Points on a hilly landscape, in no order, each with its height.
From any point a ball rolls to the lowest of the 2 points nearest to it. It stops when none of these is lower. Distance is the straight distance between rows; heights are no part of it.
J_788: [155 163  95  69 130 115 140  82 180 153 117 115 136 111 130 104 131 111
  91 121 160  98  83  92  87]  h=49.4
J_130: [149 127  86 101  93 110 142  45 134 129 104 102  73 104 149 142 155 100
 123 109 184  68 109  87  89]  h=29.1
J_122: [136 158  86 128 134 172 151 137 113 151 122  96 116  97 142 117  96 120
  90 140 146  75 137 123 126]  h=56.2
J_708: [130  80 131 116 146 148 138 165 126 170 145 110 179 115 126 112  99 139
 160 130 139 129 144 138 145]  h=14.1
J_21: [121 129 125 153 123 145 116 160 126 146 157 120 113 116 132 127 116 132
 145  84 103 160 164 169 154]  h=41.2
J_440: [138 112 109 143 164 149 130 160 138 168 166 134 148 158 127 133  94 127
 146 130 115 104 154 138 132]  h=56.1
J_135: [148  80 144 128 134 137 146 157 116 152 120  88 173  85 131 101 122 139
 164 162 151 125 128 133 140]  h=6.0
J_36: [116 150 128 124 103  90 127  96 119 118 101 106  86 108 136 151 121 125
 111 113 158 132 101 108 115]  h=41.9
J_304: [126 104 121 108 161 176 137 148 117 151 121 108 179  68 155  82 111 159
 122 144 139 123 147 122 165]  h=55.0
J_701: [142 106  87 108 142 142 158 119 140 155 142  79 170 105 156  94 103 126
 111 122 162  93 137  99  65]  h=62.8
J_301: [126 148 113  83 175 160 101 141 173 138 126 117 150  90 116  92 121 142
  87 119 145 126  83 102 134]  h=69.1
J_271: [113 148 152 156 116 107 112 113 109  98 114 124  96 167 135 172 132 116
 131 140 110  98 159  90  83]  h=60.4
J_969: [157 111  35 145 135 184 165 116 102 160 124  87 101 108 137 158 127  89
  96  73 192  67 187  76 102]  h=51.6
J_871: [154 154 129 164 127 134 148 119  74 146 110  85 138  98 121 102 115 135
  95 190 188 150 120 161 127]  h=59.5
J_644: [143 117 139 111 169 166 124 184 127 153 130 120 174  88 131  79 131 154
 117 159 122 165 136 144 162]  h=51.1
J_149: [133 127 117 114 156 164 106 121 158 147 147 116 143 143 148 124 101 154
 109 100 107 127 126 155 141]  h=63.3
J_802: [151 152  67  94 113 130 154  63 141 143 109 116  78 119 133 145 133  91
 107  72 174  72 137  93  98]  h=36.9
J_787: [ 98 146 111  87 138 123  86 123 176 105 130 170 154 143  98 147 116 124
 117  91  87  94 110 115 158]  h=18.5
J_293: [111 115 168 141 135 101 100 190 155 120 164 211 153 167  81 126 165 136
 147 114  97 168 154 152 146]  h=69.0
J_864: [123 193 153 155 107 100 124 145  92 118  88 121 109  89 112 100 126 142
 128 183 156 166 100 148 146]  h=49.0
J_521: [105 117 168 114 104 115 125 135 121 127 101 161 102 109 116 138 131 128
 170 141 122 133 137 132 163]  h=30.1
J_297: [144 152 190 145  95 101 134 138 110 117 108 153 137 145 110 129 148 125
 147 186 103 175 131 156 127]  h=81.1
J_998: [106 103 118 159 139 101 102 130 131 106 151 177 124 192 143 192 136 125
 177  78  59 153 183 109 137]  h=64.4
J_586: [158 128  65 126 103 129 163  66 102 134 110  93  92  84 136 118 169  96
 109 134 252  58 117 113  84]  h=28.7
J_957: [144 101  99  80 145 155 122 116 159 141 140 118 163  87 146 113 110 132
 135 121 127  74  97 119 148]  h=55.1
J_541: [124 117 164 162 100  91 148 162 125 129 152 155 131 171 109 140 124 114
 159 144 103 150 149 143 109]  h=83.5
J_142: [114 156  98  95 146 127 114 101 158 144 119 105 114  86 139 110 117 150
  94 105 151 120  80 117 123]  h=65.5
J_485: [126 104 182 114 124 102 113 149 151  74 114 175 169 149  84 115 192 147
 124 163  91 170  98 123 145]  h=65.3
J_697: [127 113 171 127 106 100 139 166 150 137 139 191 142 130  57  91 220 147
 154 119  92 207 135 181 119]  h=63.2
J_558: [137 101  46 151 129 166 180 112  87 138 108  71  84  88 149 144 144 101
 109  81 208  78 154  76  99]  h=55.7
J_869: [125 118  98 121 117 141 130  93 146 115 140 100 105 129 160 130 107 136
 120  77 110 111 104 123 125]  h=72.3
J_967: [ 86 136 170 124 126  84 111 132 126  98 112 139 109 139 104 140 127 132
 145  97 135 178 116 122 137]  h=35.8
J_77: [158 149 176 129 109 135 123 141 131 127 133 150 134 129 126 104 148 132
 117 183  86 175 108 165 143]  h=79.1
J_800: [105  98 125  92 168 142 132 116 151 121 119 128 150 105 126  83 142 154
 138 136 152 126  64 120 156]  h=80.9
J_414: [145  94 134  93 162 157 139 161 153 143 119 142 193 118  98  87 156 124
 120 160 146 157  53 125 176]  h=78.0
J_208: [147 154 112  99 131 113 127  94 168 143 127 104 121 141 122 130 124 109
 114 124 149  84 114  91  58]  h=43.9
J_645: [110 102 132 167 158 122 129 159 135 150 153 129 115 171 114 127 123 129
 176 107 124 152 146 125 121]  h=66.8
J_248: [147 100 118 122 147 138 169 137  95 160 120  90 226 110 145  81 110 122
 116 182 177 148 121 118 114]  h=46.1
J_760: [123 149 136 111 139 126 117  96 116 142  88 130  94  81 143 125 122 142
 141 184 167  98  97 120 162]  h=38.2
J_321: [155  97 157  96 153 144 123 145 164 123 118 161 174 126 112 115 172 132
 122 176 111 148  43 120 167]  h=76.2
J_274: [120 142 160 103 109 126  99 147 156  93 135 188 142 119 105 110 170 143
  91 103  57 172 121 181 186]  h=58.7
J_48: [130 108  90 193 128 122 147 151 124 147 171 121  94 177 152 159 112 110
 160  73 100 134 149  99 124]  h=66.9
J_100: [127 133 119 101 115  94 120  90 157 114 124 132 126 162 122 166 118 108
 129 107 120  91 126  80  82]  h=39.5
J_806: [145 187 103  78 111  95 126  76 161 133  94 121 116  84 133 126 125 121
  92 155 165  96  63 102 106]  h=55.3
J_777: [107 132 164 112 107  87 121 130 136  73 114 156 147 138 121 132 150 135
 138 160  73 138 122 104 118]  h=60.8
J_812: [111 138 101 167 100 141 138 137  95 100 110 129  64 138 132 186 119  93
 129  98 115  91 160  85 128]  h=40.6
J_964: [133 105 180 120 116 112 136 145 162 114 119 166 157 147  64  83 210 161
 146 149  86 191  97 160 147]  h=64.5
J_72: [102 119 179 104 134 108  87 159 147 111 136 209 152 155  95 148 157 139
 138 130  77 157 170 151 163]  h=69.8
J_687: [114 131 147 128 126 110  97 136 160 100 130 117 112 115 122 111 133 163
  96  91 102 163  95 138 140]  h=55.5
J_216: [135 134 138 187 119 107 108 159 128 124 179 181  97 173 146 162 138 125
 146  85  67 156 195 158 126]  h=50.0
J_232: [118  88 134 105 150 135 119 144 152 148 148 127 148 125 120 129 111 131
 162 119 140 119 108 125 148]  h=20.0
J_715: [104 148 173 168 141 114 110 166 135 124 152 165 105 157 119 112 150 135
 153  95 102 188 153 159 105]  h=53.2
J_733: [136 126 117 130 179 153 106 178 172 157 177 147 176 151 105 117 112 129
 132 132 103 110 128 121 126]  h=54.6
J_882: [137 121 139 113 137 141 108 118 165 125 142 101 135 109 137 103 115 163
  95 112 117 149  90 146 143]  h=59.3
J_50: [111 116  83 138 126 167 141 121 132 126 155 115 113 139 152 130  93 132
 149  85  92 101 126 140 144]  h=70.0
J_359: [139 131 116 112 139 126  89 104 157 133 135 102 101 127 141 174 113 123
 142  76 120 106 139  87 107]  h=29.4
J_690: [161 117 125 105 161 146 130  97 129 162 124  99 178 110 140  98 128 150
 103 178 171 160  73 135 122]  h=25.3
J_158: [123 119  99 139 104 104 151 116 126 123 128 115 107 165 131 171 116  93
 152  87 135  88 124  87  93]  h=36.0
J_300: [119 161 149 114 118 101 121 113 120  96 111 146 128 141 132 141 126 127
 104 178 107 124 105 113 109]  h=58.1
J_651: [127  91 102  87 168 159 168 142 108 155 130 112 233  97 162  87 110 115
 114 162 183 109 144 100 112]  h=43.3
J_955: [ 94 139 121 103 127 139 103 107 139 103 113 149 102 115 142 147 109 138
 140  96  80 113 128 127 174]  h=20.7
J_113: [132 131  74  98 144 169 112 118 165 145 143 116 152 120 137 123 100 117
 152  90 110  51 127 107 129]  h=52.2
J_20: [155 102  96 142 128 138 174 125  84 163 125  63 168 108 124 121 111 116
 104 148 216  94 160 115  81]  h=30.2
J_285: [108 141 177 135  95  89 125 149 127  88 129 172 114 117 117 115 170 139
 125 114  67 191 153 172 129]  h=58.6
J_943: [110 138 150 122 105 110 103 157 150  94 147 182 138 127 110 129 152 138
 123  74  59 177 158 183 160]  h=60.5
J_466: [128 152 121 145 115 118 145  76  96 110  95 102  70 120 158 135 132 161
 114 171 160 122 107 126 124]  h=43.0
J_9: [117  99 128 188 134 102 118 153 134 129 157 151 107 190 139 174 125 117
 185  88 103 154 165 106 121]  h=65.7
J_996: [122 127 150 113 130 131  63 132 161 115 146 143 129 128 120 149 116 145
 119  86  85 137 140 143 154]  h=29.0
J_793: [142 129 153 127 115 124 138 118 130 138 113 117 131 106 130  79 154 173
 134 169 129 184  96 168 163]  h=56.8
J_415: [132 150 171 135 129 128  94 157 133 128 160 196 143 157 122 132 147 120
 116 155  89 170 152 176 128]  h=75.3
J_83: [138 124 141 190 106 116 134 139 102 139 142 107  93 172 124 175 122 111
 134 123 151 146 155 134  98]  h=35.2
J_519: [147 186 139 117 123 100 120  87 124 114  98 119 122 128 128 136 123 123
 101 176 142 117  94  97  82]  h=54.7
J_252: [123 154  53 114 138 177 145 132 114 147 134  98 122  98 141 121  92 101
 103  89 145  68 162 118 130]  h=52.8
J_33: [145 147 114 127 105 128 141  98 108 141 107 104 102 127 110 153 125  92
 111 141 188  74 123 108  85]  h=43.7
J_827: [151 116  76 169 111 170 142 121  97 115 116 110  57 130 122 190 133  99
 112  94 150  62 164  82 117]  h=44.6
J_474: [142 162 106 134 131 125 154 120 110 132 107  85 141  91 141  86 103 136
  96 170 176 136  71 120 109]  h=56.0
J_980: [119 112 125 109 164 142 120 108 118 168 125 112 123 120 143 142  99 118
 145 120 179 116 144 128 138]  h=61.5
J_263: [105 130 183  96 141 108  80 138 146 113 114 174 132 133  91 138 155 143
 136 140 115 160 130 145 166]  h=70.8
J_392: [150 155 139 162 110 128 150 163  95 147 135  78 132 109 120 108 111 118
  93 156 162 160 125 161 114]  h=62.9
J_553: [114 117 142 127 138 122  61 131 156 114 160 171 130 166 129 171 137 145
 135  65  78 159 160 159 150]  h=33.9
J_313: [148 114 119 178 126 150 140 134  95 150 139  74 108 154 135 138 110 128
 122 136 154 123 155 137  94]  h=29.9
J_781: [ 95 121  87 122 159 159 117 166 150 129 149 121 138 120 118 102  88 133
 143  59 108 123 130 128 154]  h=71.1
J_898: [120 139 148 129 111 104 127 128 129 126 135 130 121 157 125 150 107 107
 114 123 134 138 132 137 101]  h=47.8
J_889: [142 101 182 115 102 107 135 121 133 119 116 141 143 133 104 102 173 171
 144 158 102 183  96 160 151]  h=61.2
J_971: [146 123  97 105 164 143 119 147 182 166 161 126 183 141 114 117 102 109
 128 127 132  95 113 110 107]  h=53.0
J_432: [146  91 144 128  94 110 146 127 134 115 147  96 130 130 136 118 125 143
 140 136 114 139  88 142 125]  h=66.0
J_101: [157 101 134 110 122 157 150 108 115 146 134 122 138 110 158 112 130 127
 143 177 142  96  96 136 150]  h=38.4
J_299: [125 115 157 135 129 136 147 187 146 136 153 174 150 127  60  68 195 152
 139 114  92 196 132 182 147]  h=61.3
J_70: [118 176 176 156 115 104 104 134 107 105 104 128  88 103 118 115 153 155
 131 142 124 201 135 154 119]  h=42.8
J_523: [139 113  76 152 114 136 170  69  79 125  99  90  92 114 135 116 148 112
 125 155 230  78 102 119 100]  h=34.8
J_52: [127 135 142 133 126 132 117 173 138 137 161 121 138 128 117 118 105 131
 111 121 108 155 128 157 133]  h=45.0
J_483: [101 134 112 116 113 129 115  77 118 103 104 148  84 124 158 177 117 108
 150  97  99  87 157 102 159]  h=28.6
J_922: [ 93 155  99 106 124 131  85 120 145  89 119 167 135 149 120 177 106 116
 139  78  65  93 141 121 154]  h=9.1
J_979: [140 134 101 132 121 134 154 127 112 164 141 108 122 146 124 147 100  89
 105 131 169  93 141 122  95]  h=46.8
J_791: [109 111 138 147 153 123 112 170 158 137 165 171 132 173 104 111 134 148
 159 109  95 151 140 142 142]  h=68.0
J_99: [148 109 174 105 164 156  84 163 174 118 115 161 171 130  89 119 187 149
 103 153 109 140  84 119 172]  h=74.2
J_638: [153 185 138 165 104 106 126 104  83 139 102  93 111 118 113 129 118 126
  93 185 180 144 108 155 116]  h=55.2
J_643: [139 143 139 102 105 119 102 128 154 104 133 145 145 105 133 147 110 121
  92 138  87 104 103 134 144]  h=38.5
J_931: [139 168  90 139 134 149 162 112  99 146 115  67 134 102 136  95 116 126
  81 157 192 113 119 121  75]  h=60.3
J_892: [104 128 153 106 115  96 121 101 108 115  86 144  92 101 133 141 131 138
 152 163 148 120 116 113 158]  h=33.8
J_705: [114 145 150 170 147 124  88 155 147 106 171 192 115 172 135 127 143 134
 141  89  62 162 174 163 114]  h=51.9
J_574: [139 136 115 121 161 167 133 148 122 154 138  98 145 100 147 104 100 141
 110 150 138 114 131 127 135]  h=58.2
J_240: [139  87 134 125 157 156 147 186 165 136 161 143 191 153  97  72 152 156
 109 126 115 158  90 142 156]  h=55.4
J_632: [159 146  83 121 135 158 159 105 106 153 111  85 114  90 149 109 119 116
 104 146 187  72 131 108  93]  h=59.6
J_792: [154 148 145 129 151 130 117 135 149 119  99 127 162 107 120  86 154 158
 113 191 126 182  38 123 135]  h=42.7
J_103: [134 145 108 113 145 139 142  91 116 139  93 110 123  74 158 102 142 135
 139 193 193  89  75 108 127]  h=42.9
J_497: [108 120 128 113 124 121 135 124 133 112 129 176 136 164 132 146 110 117
 158 142  93  75 134 121 148]  h=25.6
J_629: [147 105  68 159 126 160 147 146 102 160 149  77 128 111 140 156  96 116
 110  82 156  88 183 115 122]  h=52.1
J_580: [134 124 155 149 107 135 142 109 108 135 114 109  98 126 141 103 140 150
 153 153 112 166 136 163 144]  h=51.7
J_59: [114  94 167  91 143 122 117 127 142 143 117 146 134 120 108 118 141 145
 168 141 140 137 103 135 172]  h=25.4
J_102: [121 108  92 139 153 179 135 131 113 145 131  93 109  97 161 117  99 132
 148 109 139  85 160 115 143]  h=45.8
J_824: [115 180 171 139 129  93  80 114 127 111 116 137 106 122 130 139 135 149
 103 150 121 166 119 144 110]  h=46.2
J_535: [142 155  98 111 100 134 117 137 146 125 139 119 129 107 129 152  92 101
 109 100 102  81 123 132 146]  h=32.2
J_283: [124 138  87 130 103 140 150  62 101 103  95 145  52 154 140 182 150  98
 102 130 143  67 142  93 112]  h=21.6
J_698: [127 127  96 147 154 144 119 123 127 170 163 124 106 169 138 173  96 105
 141 109 131 104 166 135 127]  h=57.9
J_14: [153 140 161 128 150 148 128 165 121 153 119 118 157  98 120 103 122 134
 131 189 143 161 112 142 141]  h=46.4
J_180: [163 118 154 102 131 144 126 137 141 147 128 133 159 109 126 122 127 119
 133 183 134 126  94 142 145]  h=42.3
J_604: [120  97 101 175 120 148 156 140 124 135 159 118 109 164 155 125 110 126
 164  90  89 127 148 134 135]  h=68.3
J_140: [137  79 121 121 171 146 149 167 142 160 154 136 202 149 115  84 125 133
 135 158 141 147 100 133 128]  h=52.9
J_256: [143  99  77 111 128 147 173  92  98 155 117  85 189  84 155 105 123 121
  95 143 214  83 176  95  77]  h=36.6
J_6: [103 138 152  99 110  66 100 107 129  48 117 157 140 132 150 145 149 138
  88 118  55 160 162 132 131]  h=54.8
J_784: [129 141 134  95 132 143  84 131 167  93 140 171 160 133 107 128 148 146
  86 114  63 145 101 158 185]  h=53.4
J_828: [125 142 110 124 123 121 123  83 130 133 111  95  69 117 152 167 117 114
 134  97 154 116 128  86 111]  h=36.8
J_830: [154 139  86  95 101 101 157  53 136 141 110 103 100  85 146 117 156  94
 120 147 218  55  87 104  90]  h=20.9
J_427: [139 149 147  86 115 127  96 112 157  96 112 164 155 126 130 145 143 136
  89 154  62 133 108 137 162]  h=45.4
J_794: [155 107 125 163 134 129 152 127  92 154 129  60 147 138 124 122 110 126
 141 157 191 121 148 130  80]  h=22.4
J_568: [120 132 152 150 113 128 144  90  97 116  92 118  70 136 154 135 143 150
 144 144 121 133 129 133 134]  h=47.7
J_288: [159 126 101  87 149 153 138 106 151 158 133  94 175  99 138  98 112 131
  98 154 155 118  86 117 112]  h=34.3
J_554: [149 128 126  96 121 127 133 114 153 148 133 111 148 125 119 131 113 103
 108 146 139 104  97 113  99]  h=40.7
J_778: [108 109 125 170  88 100 165 123 104 103 121 137  89 183 125 171 122  96
 149 115 121 111 139 104 107]  h=33.2
J_877: [102 172 145 136 111 115 120 133 113  99 103 146  84 123 136 144 118 122
 119 126 103 125 143 130 140]  h=33.0
J_986: [127 159 148 134 127 114 144 120  97 127  84 130 114  84 133 111 128 148
 145 194 165 142  81 138 159]  h=43.5
J_954: [145  98  71  75 150 141 149  98 140 155 138  79 189  78 177  93 124 126
 107 106 187  87 140 100  95]  h=60.7
J_972: [117 126 176 166  96  70 145 152 107 121 124 162 118 157  95 133 155 123
 176 125 108 183 161 147 105]  h=83.9
J_470: [108 134 127 194 100 149 159 159  85 115 120 126  60 146 129 151 131 112
 147 112 119 123 167 114 136]  h=44.0
J_194: [128  88  87 115 178 165  97 129 153 146 172 105 171 139 139 106 105 162
 127  76 115 119 137 129 134]  h=66.1
J_940: [131 136 103 134 110 113 147  61  91 129  89 107  70 116 130 156 141 110
 121 153 204  82 104 119 111]  h=39.6
J_262: [ 96 133 161 124 114  69 119 128 119  49 122 171 118 136 138 139 168 133
 115  94  66 196 188 148 133]  h=56.9
J_669: [134 166 141 140 146 115 124 135 130 126 107  91 132 103 126  80 125 157
 106 170 145 174  67 123 116]  h=50.7
J_985: [110 153 178 136 124 101  91 108 124  96 124 155 115 150 145 149 135 144
 116 124  88 165 148 143 118]  h=48.9
J_356: [111 107 148 136 105 130 148 142  95 130  95 125  75 103 130 135 127 134
 187 129 138 122 148 128 169]  h=33.5
J_752: [147 175 155 142 118 112 106 128 113 132 121 106 128 139 115 139 111 119
 103 161 155 144 113 127  91]  h=50.8
J_714: [143 128 139  91 173 159  85 150 180 124 119 137 163 104 108 107 140 156
 107 135 118 124  73 105 162]  h=71.7
J_602: [142 134 191 136  82  86 134 120  90 104  94 136 125 136 121 155 144 127
 135 197 124 131 129 137 127]  h=82.0
J_813: [129 124 173 141  94 106 117 139 134 124 142 128 109 126 115 114 151 150
 132 105  91 204 145 174 144]  h=60.6
J_75: [121 154 108 132  98 102 113 126 117  91 123 136 104 161 130 207 109  83
 111  79 104 105 177  88 104]  h=23.6
J_950: [114 136 125 150 118 127  92 148 136 121 146 153 103 135 137 159 132 127
 149  46  75 170 176 162 162]  h=37.5
J_349: [133 152  94 131  95 118 115 115 138 116 134 136 110 130 128 182  96  86
 109  92  96  80 156 113 113]  h=27.4
J_247: [106 121 134 128 160 139 151 110  92 143  99 116 136 114 128  66 131 160
 155 161 171 182  96 148 153]  h=84.1
J_253: [104 155 158 144 126  89 106 135 122 115 108 112 109 112 105 103 131 148
 142 117 148 193 106 145 131]  h=39.3
J_87: [122 134 144 124  95  80 114  90 118 105 119 117 103 143 139 184 116 110
 109 114 133 134 123 113 113]  h=45.3
J_266: [107 112 122 141 140 145 111 183 155 116 153 135 142 117 108  90 122 150
 142  70  75 136 135 146 164]  h=69.2
J_218: [143 106  92 115 138 167 164  99 114 160 149 118 138 130 164 117 111 119
 144 161 146  66 119 134 124]  h=34.7
J_923: [115 145  99 109  96 105 129  79 101  82  96 142  86 146 137 193 127  99
 100 124 119  69 166  89 116]  h=14.2
J_31: [125 142 171 134 122 122 113 184 145 126 144 146 138 114  91 101 140 129
 110 127 118 180 113 171 140]  h=48.3
J_619: [116 134 147 178  89 108 153 166 105 115 156 184  92 162 132 149 151 115
 158 114  71 159 200 166 116]  h=48.4
J_723: [111 120 136 128 147 157 109 118 129 161 139 129 102 157 136 158 107 124
 153 102 139 136 159 141 143]  h=59.7
J_662: [116  80 158 124 118 114 153 143 145 129 141 125 144 153 107 101 141 154
 153 133 104 155 102 148 143]  h=64.0
J_764: [ 99 108 129 126 149 136 149 112  99 143 105 101 112 113 141  93 113 146
 166 143 177 142 103 120 139]  h=83.0
J_858: [123 120 122 158 121 114 114 111 124  93 132 144 116 166 156 183 124 124
 147 117  76  98 166  93 104]  h=61.7
J_22: [156 130  51 123 123 173 167 103 117 146 116 109  95 109 135 124 136  94
 110 107 179  27 168  83  97]  h=46.9
J_839: [139 112 161 163  85 110 154 134  93 117 119 127 125 168 108 150 132 119
 159 167 122 126 137 137 121]  h=82.9
J_526: [150 160 187 123 122 120 112 156 135 112 135 196 147 135 110 114 176 136
 104 170  86 197 120 179 144]  h=76.9
J_689: [131  87  87 117 146 150 159 118 132 153 169 128 154 147 151 116 104 121
 159 112 132  74 117 137 138]  h=31.7
J_747: [137 133  76 124 135 164 128 111 133 153 144 103 114 119 146 136 101 112
 142  90 130  63 149 107 111]  h=49.5
J_960: [120 157 119  78 133  98 106  86 172 119 103 133 122  93 135 133 117 148
  91 134 133 128  58 109 133]  h=61.0
J_229: [119 150 173 184 111  93 119 133  94 106 120 133  93 167 120 177 142 112
 148 136 136 166 164 129  93]  h=38.1
J_41: [135 102  87  99 141 153 175 105  89 157 127  99 194  74 174  97 116 114
 109 170 200  93 143 108 114]  h=40.8
J_136: [155  97  86  81 129 144 138  88 151 149 144  90 150  68 166 107 124 123
 129 108 155  66 110 115 121]  h=57.7
J_107: [155 115  64 172 118 173 131 140 113 148 145  95  88 125 143 183 107 105
 130  74 138  83 174  99 140]  h=48.7
J_391: [130 110 141 133 144 149 136 181 160 132 156 164 172 141  76  64 175 160
 104 108 101 188 101 174 172]  h=58.3
J_711: [110 115 112 155 138 164 157 150  87 145 108  99  90 104 150 115 107 132
 146 109 144 126 167 122 152]  h=41.7
J_339: [144 114 149 155 149 142 139 166 120 174 166 127 163 152 124  99 124 138
 143 155 131 167 152 174 122]  h=73.3
J_454: [107 115 145  86 145 123  88 133 167 116 131 161 148 144  98 130 132 132
 117 103 120 126  90 117 145]  h=26.2
J_578: [119 124 173 127 133 116  95 158 153 114 130 138 141 122  89 102 165 163
 108  98 121 194  98 156 155]  h=51.5
J_846: [118 161 168  96 134  96  81 137 148 104 143 169 157 150 112 155 122 117
  91 138 104 154 119 135 128]  h=80.1
J_916: [162 146  37 112 115 169 153  72 139 142 115 108  85 106 143 127 147  76
 127  62 170  32 165  95 104]  h=43.1
J_302: [103 132 139 173  93 125 151 176 102 122 132 159  75 139 124 156 134 109
 168  95  84 156 184 137 145]  h=46.6
J_305: [133 155 186 102 136  92  85 142 138  77 134 198 172 147 110 137 160 128
  83 155  89 180 123 148 127]  h=78.9
J_219: [146 119 116 121 169 138 141 152 139 158 153 118 182 146 117 109 103 119
 132 158 152 118 105 124 109]  h=51.4
J_759: [116 104 154 138 103 117 118 159 151 101 133 159 123 132 107 122 143 147
 166 115  53 137 144 132 146]  h=65.0
J_91: [130  89 101 142 150 145 147 145 112 170 145  82 189 112 147 113  99 150
 114 111 159 150 181 123 107]  h=70.1
J_355: [168 124 107 111 151 126 158 102  95 156 113  71 206  93 139  93 124 121
 122 187 218 142  98 128 105]  h=49.9
J_468: [115 126 140 123 121 109  82 119 153 103 126 134 113 137 126 174 114 122
 137  80 102 126 145 103 129]  h=22.5
J_624: [104 151 120 115 109  81 125 115 108  71 113 152 122 160 132 183 114  94
 102 126  86  99 174  96 122]  h=19.7
J_259: [113 131 125 142 117 145 108 165 151  86 136 138 127 119 126 114 117 139
 151  85  45 118 138 132 148]  h=67.1
J_32: [114 148 160 131  98  70 114 107 105  68 103 144 114 138 145 145 142 144
 101 155  87 165 158 128 115]  h=51.8
J_920: [148 137 173 156 126 119 123 170 128 159 166 162 141 162 108 125 140 136
 137 149 115 176 151 187 116]  h=74.3
J_330: [ 84 124 145 114 154 108 104 124 155 122 119 135 126 147 104 134 123 128
 139  89 144 138  99 106 122]  h=31.8
J_155: [112 106 105 104 134 141 149 100 138 121 138 150 130 148 143 124 112 110
 173 127 112  61 102 111 135]  h=28.5
J_949: [116 125 114 145 100 128 159  90  94 118 117 125  73 158 134 160 123 106
 114 134 149 101 123 114 118]  h=28.8
J_676: [110 134 132 145 120 140 141 144 107 144 109 112  69  95 142 122 127 135
 153 107 128 150 164 141 175]  h=37.3
J_96: [112 155 129 158  92 137 135 135  98  87  94 125  72 118 132 156 126 116
 111 139 117  91 146 102 121]  h=37.1
J_583: [ 96  97 121  92 155 138 138  85 125 134 122 111 122 103 156  98 122 146
 153 133 176 108  83 119 134]  h=82.1
J_981: [144 104 148 140 120 129 150 141 109 150 115  86 134 123 123 122 118 118
 155 166 169 116 124 129 114]  h=14.8
J_556: [105 153 156 124 124  81  89 164 137  92 155 185 148 146 116 163 120 108
 111 100  83 142 159 140 122]  h=81.0
J_494: [127 167 135 143 106 109 118  81 116 106  91 117  83 144 140 160 131 126
 109 156 121 102 130  83  80]  h=58.4
J_821: [ 87 169 121 136 129 138 113 140 125 109 138 151  92 135 135 154 103 111
 122  92  86 121 152 138 144]  h=28.9
J_722: [121 124 127 137 114 136 151 127 105 124 127 157 104 158 127 161 109  91
 154 158 125  68 142 113 134]  h=22.8
J_174: [109 113 171 131 128 112 123 161 151  92 131 172 149 151  91 100 160 147
 146 145  69 148 117 119 137]  h=63.0
J_487: [161 120 134 115 153 129 130 108 144 131 112 100 167 119 129  94 145 148
 129 188 150 151  35 117 121]  h=34.0
J_97: [125  86  95 139 172 161 131 147 125 167 167  96 162 130 160 111  96 150
 132  89 128 138 179 139 134]  h=68.1
J_620: [140 137 107 117 149 123 159 133 117 179 151 102 159 154 117 115  97 104
 111 147 187 117 123 133  95]  h=49.3
J_182: [109 116 155 171 110 108 151 145  95 145 125 132  90 160  99 137 135 115
 189 107 140 182 159 145 127]  h=84.4
J_968: [128  95 119 152 147 156 158 150 104 170 147  98 179 140 147  93 104 153
 124 140 143 170 168 164 118]  h=71.9
J_713: [153 126 121 154 114 147 144  98  91 131 123  85  97 142 152 127 126 138
 117 164 156 115 121 135 100]  h=36.3
J_693: [124  93 139 105 166 138 148 148 135 134  98 127 171 104 119  63 156 158
 139 169 156 169  61 128 166]  h=79.5
J_185: [111 124 125 153 123 121  95 134 137 114 151 163 126 173 137 159 112 117
 155 102  58 108 164 123 134]  h=63.1

Call two points neighbours if one is among the 2 nearest of the other. Go from one point of each pair to the other, from neighbour to neighbour, staying as low as possible. Name the highest point that can't be avoided.
J_922, J_923 | J_483
J_690, J_219 | J_980
J_923, J_690 | J_208
J_722, J_923 | J_949

Where does a ball stop that starts at each point below?
J_262 | J_922
J_149 | J_468
J_964 | J_135
